Points on a hilly landscape, in no order, each with its height.
From any point a ball takes the steepest step (drop divided by distance) to one of its 2 nearest points. It stops when none of these is lower. Distance is the straight distance between rows; heights are no part of it.
Tuvad: [125 168  63 162 174  87 126  61 135 166  77 101 146 149 103 119  86 137
  95 146 179 123 149]  (h 72.7)
noto: [141 160  66 125  99 108 147  85 152  76 135 129 176  80 151 172 131 146
 130 154 122  77 107]  (h 14.4)
Dipu: [ 99  78 174 100  61 151 118 152 116 114 140 126 124 140 140 154 144 114
 197 145 106 153 114]  (h 62.8)
bineb: [122 108 216 168 108 131 118 121 142  88 178  97 162 142 109 159  66 150
 114 116  99 127 149]  (h 58.5)
ditaf: [130  86 171 103  95 134 149 176 115 132 195 164  97 142 146 117 153 147
 145 113  95 102 123]  (h 70.8)
Dob: [138 151  80 115 140 150 126 152 113 155 112 135 116 104 133 130 139 116
 127 129 143 114  97]  (h 82.4)
nalid: [131 186 145 160 108 113 164 171  78 116  99 145 142  99 167 117 117 114
 146  91 100 152 109]  (h 85.1)
Biba: [126  63 169  77 114 151 134 147 123 133 189 162  85 180 141 112 171 124
 136 132 124  87 136]  (h 69.3)
Vuge: [ 94 162 118 140 142 112 175 191  71 138  57 142 155 108 153 120 128  57
 151 128 149 182  99]  (h 81.1)
Tor: [115  86 179 111  78 128 120 142 138  65 149 114 154 109 137 161 130 109
 182 140 103 180 133]  (h 61.8)
rolev: [ 63  71 172  92 191 174 113 153 128 144 118 169 103 184 102 117 168  67
 149  98 148 158 129]  (h 52.1)
vog: [164  95 147 114 119 107 130 115 176  56 186 115 138  90 126 131 146 138
 102 137 119 142 158]  (h 43.4)
tep: [137  65 141 118  93 130 116  95 153 130 166  95 121 157 111 142 129 149
 129 181 125 101 144]  (h 65.9)
Bubut: [ 86 110  79 129 186 121 146 142 148 148 129 132 131 108  97 137 154  84
 135 127 193 186 104]  (h 60.5)
zusu: [144 172  81 182 156  80 152  75 128 150 105 117 134 143 116 101 104 180
  74 134 159 117 153]  (h 69.2)
zage: [139 126 100 169 135  86 154 109 116 151 133 116 131 142 117 124 100 177
 102 154 142 108 151]  (h 66.6)
pufu: [ 55  90 139 111 184 190 100 121 156 158  99 151 106 160  81 128 163  75
 150  94 161 169 108]  (h 58.8)
dop: [133 163 210 139 108 145  94 150 117  78  64 125 140 116 154 101 106 118
 121  88  63 184 146]  (h 87.9)
tilez: [143 157  48 104 111  97 151 100 124 105 113 136 180  91 158 189 136 105
 149 174 128  71 108]  (h 35.1)
murav: [ 82 126 111 144 190 136 155 184  88 148  72 134 162 112 115 136 119  40
 144 132 150 189 104]  (h 77.5)
zabid: [125 127 134  95  86 193  94 154 110 152  99 131 105 130 138 134 137 121
 163 137 100 106  94]  (h 77.0)
lotop: [185 194  68 132 134 115 125  92 111 124  91 129 164 102 157 151 108 125
 100 141  99  40 131]  (h 70.6)
kidun: [177 150  98 114 107 146 112 132 121 103 124 120 141  81 154 150 126 132
 127 148  91  68 119]  (h 63.7)
Bekop: [121 168 115 169 106 130 108  42 186 113 126 103 128 119 116 115 116 200
  99 106 140 118 120]  (h 42.9)
Kilom: [120  89 181 149 115 111 131  98 144 149 169 126  93 192 108 108 134 170
 118 112 130 122 159]  (h 50.5)
teti: [117  82 104 109 184 133 119 107 176 159 136 127 100 154  71 104 158 132
  80 150 179 133 154]  (h 26.3)
fotur: [ 86  72  96 120 109 108 136  95 166 152 157 111 120 152  98 149 153 160
 153 178 189 143 118]  (h 43.0)
mugu: [146 141 111 108  96 173  95 145  96 145  85 109 135 114 144 154 104 116
 168 160  94  86 106]  (h 74.5)
miben: [129  71 147 109 106 111 119 116 144 117 170 108 124 136 119 143 135 127
 150 151 138 148 152]  (h 64.3)
Gur: [126 158 117 129 163 127 160 195 110 164 140 168  95 108 136  88 171 112
 109  82 147 156  94]  (h 73.1)
Dun: [ 91  99 202  73 130 184  88 157 110 132  79 157  97 193 142  97 154  85
 151 111 109 146 137]  (h 44.2)
Pazis: [125  97 126 128 117 149 101 127 104 193 129 102 117 166 112 147  89 139
 148 165 121  90 123]  (h 68.9)
runis: [126 130 131 149  87 114 171 163 107  98 176 143 144  89 154 160 122 150
 151 122 102 120 103]  (h 74.3)
Fegu: [146 123  68 109 161 130 130 150 114 154 120 122 138 108 121 155 122 103
 128 172 144  97 119]  (h 77.3)
midag: [126 124  85 131 153 120 126  79 186 150 123 125  98 148  86  90 161 183
  76 149 181 131 142]  (h 36.9)
puzof: [ 96 132 134 121  91 161 116 163  94 155  80 130 120 132 138 143 117 114
 183 136 118 149  99]  (h 79.6)
nifu: [ 79 121 190  99 106 172 101 127 127 141 104 151  81 192 138 108 164 117
 175  89 130 139 116]  (h 40.7)
Zive: [119 159 103 185 105 101 158 104 111 144 140 128 137 126 137 139  95 186
 123 119 127 102 112]  (h 63.6)
Kesom: [111 156 183 179  90 161  85  72 144 116 124  83 150 142 114 149  64 160
 130  96 102 122 123]  (h 53.6)
fida: [150 156  80 157 148  51 192 114 129 102 147 135 144  99 140 115 144 141
  88 127 167 148 147]  (h 41.7)
Vesi: [107 154 122 159 149 102 143 137 120 176 129 132  99 144 120 110 136 138
 132  89 165 168 117]  (h 61.2)
tudim: [ 90 134  76 143 175 128 160 161 100 159 105 136 150 110 113 151 126  74
 145 133 173 160  95]  (h 71.1)
Dipi: [193 149 112 126 148 107 140 159  89 120 132 129 139  97 153 120 107 113
 101 133  97 104 148]  (h 83.6)
Kerus: [118 145 190 181 114 140 105  84 158  88 148  84 172 137 100 160  47 162
  97 112 114 116 144]  (h 56.6)
lige: [128 114 166 139  99 110 133 134 116  69 144 104 173 107 137 172  87 112
 166 138 100 158 147]  (h 60.8)
zol: [113 113 130 157 105 107 130  78 161 144 149 114 104 157 104 116 137 190
 116 127 156 136 135]  (h 53.3)
robur: [136 139  91 123 160 146 147 175 120 178 145 163  90 112 126 105 163 139
  96 109 143 109  95]  (h 78.5)
gor: [140 171 110 122  86 142 126 124 112  82  92 127 162  82 160 158 113 114
 156 132  93 108 108]  (h 58.7)
godo: [138 183  68  95  94 121 142 106 122  83  80 138 182  77 165 173 136  80
 166 155 108  93 103]  (h 50.3)
rupi: [164 184  89 123 134 124 108  97  96 128  67 109 168 114 147 153  85  92
 136 141 105  85 141]  (h 73.9)
Nozi: [ 81 143 158 140  96 135 136 166 110 152  94 138 105 143 138 123 143 123
 184  99 129 186 102]  (h 81.7)
Roz: [119 171  76 171 118  92 139  30 188  93 113 112 163 114 114 122 116 198
  95 141 154 111 130]  (h 36.5)
podun: [ 91  76 158  77  88 159 123 152 130 132 151 148  98 156 132 139 177 108
 185 131 136 142 107]  (h 64.4)
des: [100  91 132 115 117 145 124 112 147 173 160 141  81 171 111 117 162 157
 127 126 157 105 115]  (h 25.3)
mura: [188 100 176 126 126 121 117 156 111  94 170 119 139 113 140 127 100 131
 104 130  68 114 167]  (h 85.8)
Vefe: [135 176  69 148 197 101 129  85 108 166  71 108 160 137 109 130  82  80
 100 132 168 124 144]  (h 71.6)
kuzip: [132 181  64 144 115  98 144  36 186  72 119 131 186  93 134 150 122 170
  98 146 132  77 115]  (h 29.4)
Riv: [103 142 128 172 115  91 149 109 147 147 155 134  97 140 125 118 150 185
 130  90 157 158 116]  (h 56.8)
Zel: [188 124 132 146 140  85 159 152 100  95 165 125 157 100 144 137  89 136
  93 143  85  96 170]  (h 85.0)
tebaz: [129  78 102 113 132 119 151 141 148 156 168 146  94 143 104 118 167 163
 100 160 159 110 130]  (h 24.1)
besu: [113 150 149 167  83 164  82  39 183 123 130  84 136 142 109 130  98 188
 113 115 118  97 111]  (h 48.8)
fatur: [110 176 134 158 131  93 190 199  73 141 103 144 139 110 164 105 134  90
 154 101 134 178 103]  (h 83.4)
ren: [134 101 226 118 108 162  89 114 109 131 150 130 102 202 141 101 114 128
 136  93  78 106 154]  (h 47.7)
nele: [156 161 160 136 110 142 126 169  94 106 108 139 129 101 157 110 118 124
 129  96  77 143 126]  (h 86.5)
Dava: [126  76 115  91 173 132 134 148 154 147 166 154  91 140  98 111 180 121
  93 134 167 130 141]  (h 11.0)
temi: [ 86 122 162 124 155 136 128 181 107 166  99 147 105 157 118 114 141  95
 160 101 138 191 117]  (h 83.5)
pemav: [180 118 104 124 140  71 158 117 160  55 167 122 150  75 136 129 141 132
  86 151 135 138 170]  (h 40.1)
sek: [150 157  81 123 179 124 108  91 176 146 112 123  96 118  99  81 151 140
  71 115 176 139 139]  (h 45.8)
niso: [179 132 171  92 138 135  87 148 120  74 111 118 137 104 147  99 123  99
 116 117  78 171 168]  (h 87.1)
Rofoz: [ 97 174  98 159 169 113 168 165 109 173 120 145 111 114 128 104 154 109
 124  85 179 170  85]  (h 67.2)
repin: [164 150  93 103 162 109 107  94 174 108 122 112 115  93 117  93 142 115
 100 125 156 155 154]  (h 52.7)
sini: [112 164 185 163  86 165 104 107 144 100 130 115 132 122 125 138 104 161
 132  75  95 136 111]  (h 56.9)
vonub: [133  82 176 156 106  95 144 131 126  86 185 104 160 125 122 164  85 141
 136 144 105 140 162]  (h 59.6)
mul: [ 86 112 151 101 126 185 100 110 133 177 131 150  73 191 118 110 161 127
 143  95 150  99 104]  (h 34.2)
Vasu: [119 170 152 186  97 130 137 121 111 124 140 124 142 116 139 145  84 168
 133  87  97 113 108]  (h 60.2)
demok: [123 117 226  94 118 167  74 141 104 123  94 141 103 189 149  88 131 106
 140  97  75 147 154]  (h 46.3)
reti: [135  77 157 110  82 125 138 150 136  84 188 128 132 105 138 154 146 133
 155 139 109 141 129]  (h 62.9)
Bub: [ 97  95  52 128 114 115 139  90 170 150 131 117 136 138 105 142 151 187
 131 202 183 107 101]  (h 35.7)
lor: [148 142 101 100 178 134  92 118 147 134  95 107 126 108 111 106 119  83
 120 133 152 160 145]  (h 57.9)
lotag: [154 143 182 104 125 147  92 178  95 103  69 137 128 122 158  91 122 101
 119 114  67 170 150]  (h 87.4)
vup: [148 157  79 132 150  84 151 106 161 104 141 129 116  90 132 101 163 138
  96 115 176 162 134]  (h 48.5)
Koneg: [ 95  71 171  77 156 181  99 174 107 155 114 153 110 176 114 122 144  73
 152 126 121 139 130]  (h 47.8)
Turus: [141  92 194 132 126 121 114 133 110 157 166 127  99 181 122 102 107 144
 122 108  96 115 166]  (h 49.0)
zumik: [135 165  61 122 203 135 108 108 139 149  75 112 150 104 104 125 109  72
 107 139 161 126 126]  (h 64.9)
sibel: [181 132  95 149 145  59 193 137 127  82 166 141 144  91 139 117 138 153
  69 145 132 119 166]  (h 35.5)
mib: [175 122  96 119 180 117 132 174  88 158 125 126 136 115 129 135 101  98
 103 164 119  91 145]  (h 81.4)
nim: [141 115  99 116 124 146  91 123 107 164 101  90 143 137 123 166  87 111
 163 185 120  88 126]  (h 71.7)
bep: [ 84  74  96 111 150 113 145 137 154 153 158 135 111 137  96 146 165 118
 146 149 194 170 116]  (h 50.6)
Laba: [110  78 155  63 124 176 126 182 113 144 159 176  87 158 137 116 180 103
 151 124 122 104 110]  (h 67.1)
fon: [127 128 164 132  88 132 159 196 101 127 169 161 115 110 158 123 135 145
 156 100  81 127 107]  (h 72.2)
Bofam: [191 162  88 135 124 131 109  92 148 101 118 110 153  93 144 147 117 157
  90 161  92  36 138]  (h 67.5)
gan: [188 121 172 106 133 146  91 135 124 104 142 122 114 125 137  97 125 128
  97 108  78 122 160]  (h 86.4)

Where does a ball stop that starts at each point below?
lotop -> noto
lotag -> Fegu
fon -> Kesom
Rofoz -> Dun
runis -> Kesom
miben -> Kesom
Tuvad -> Kesom
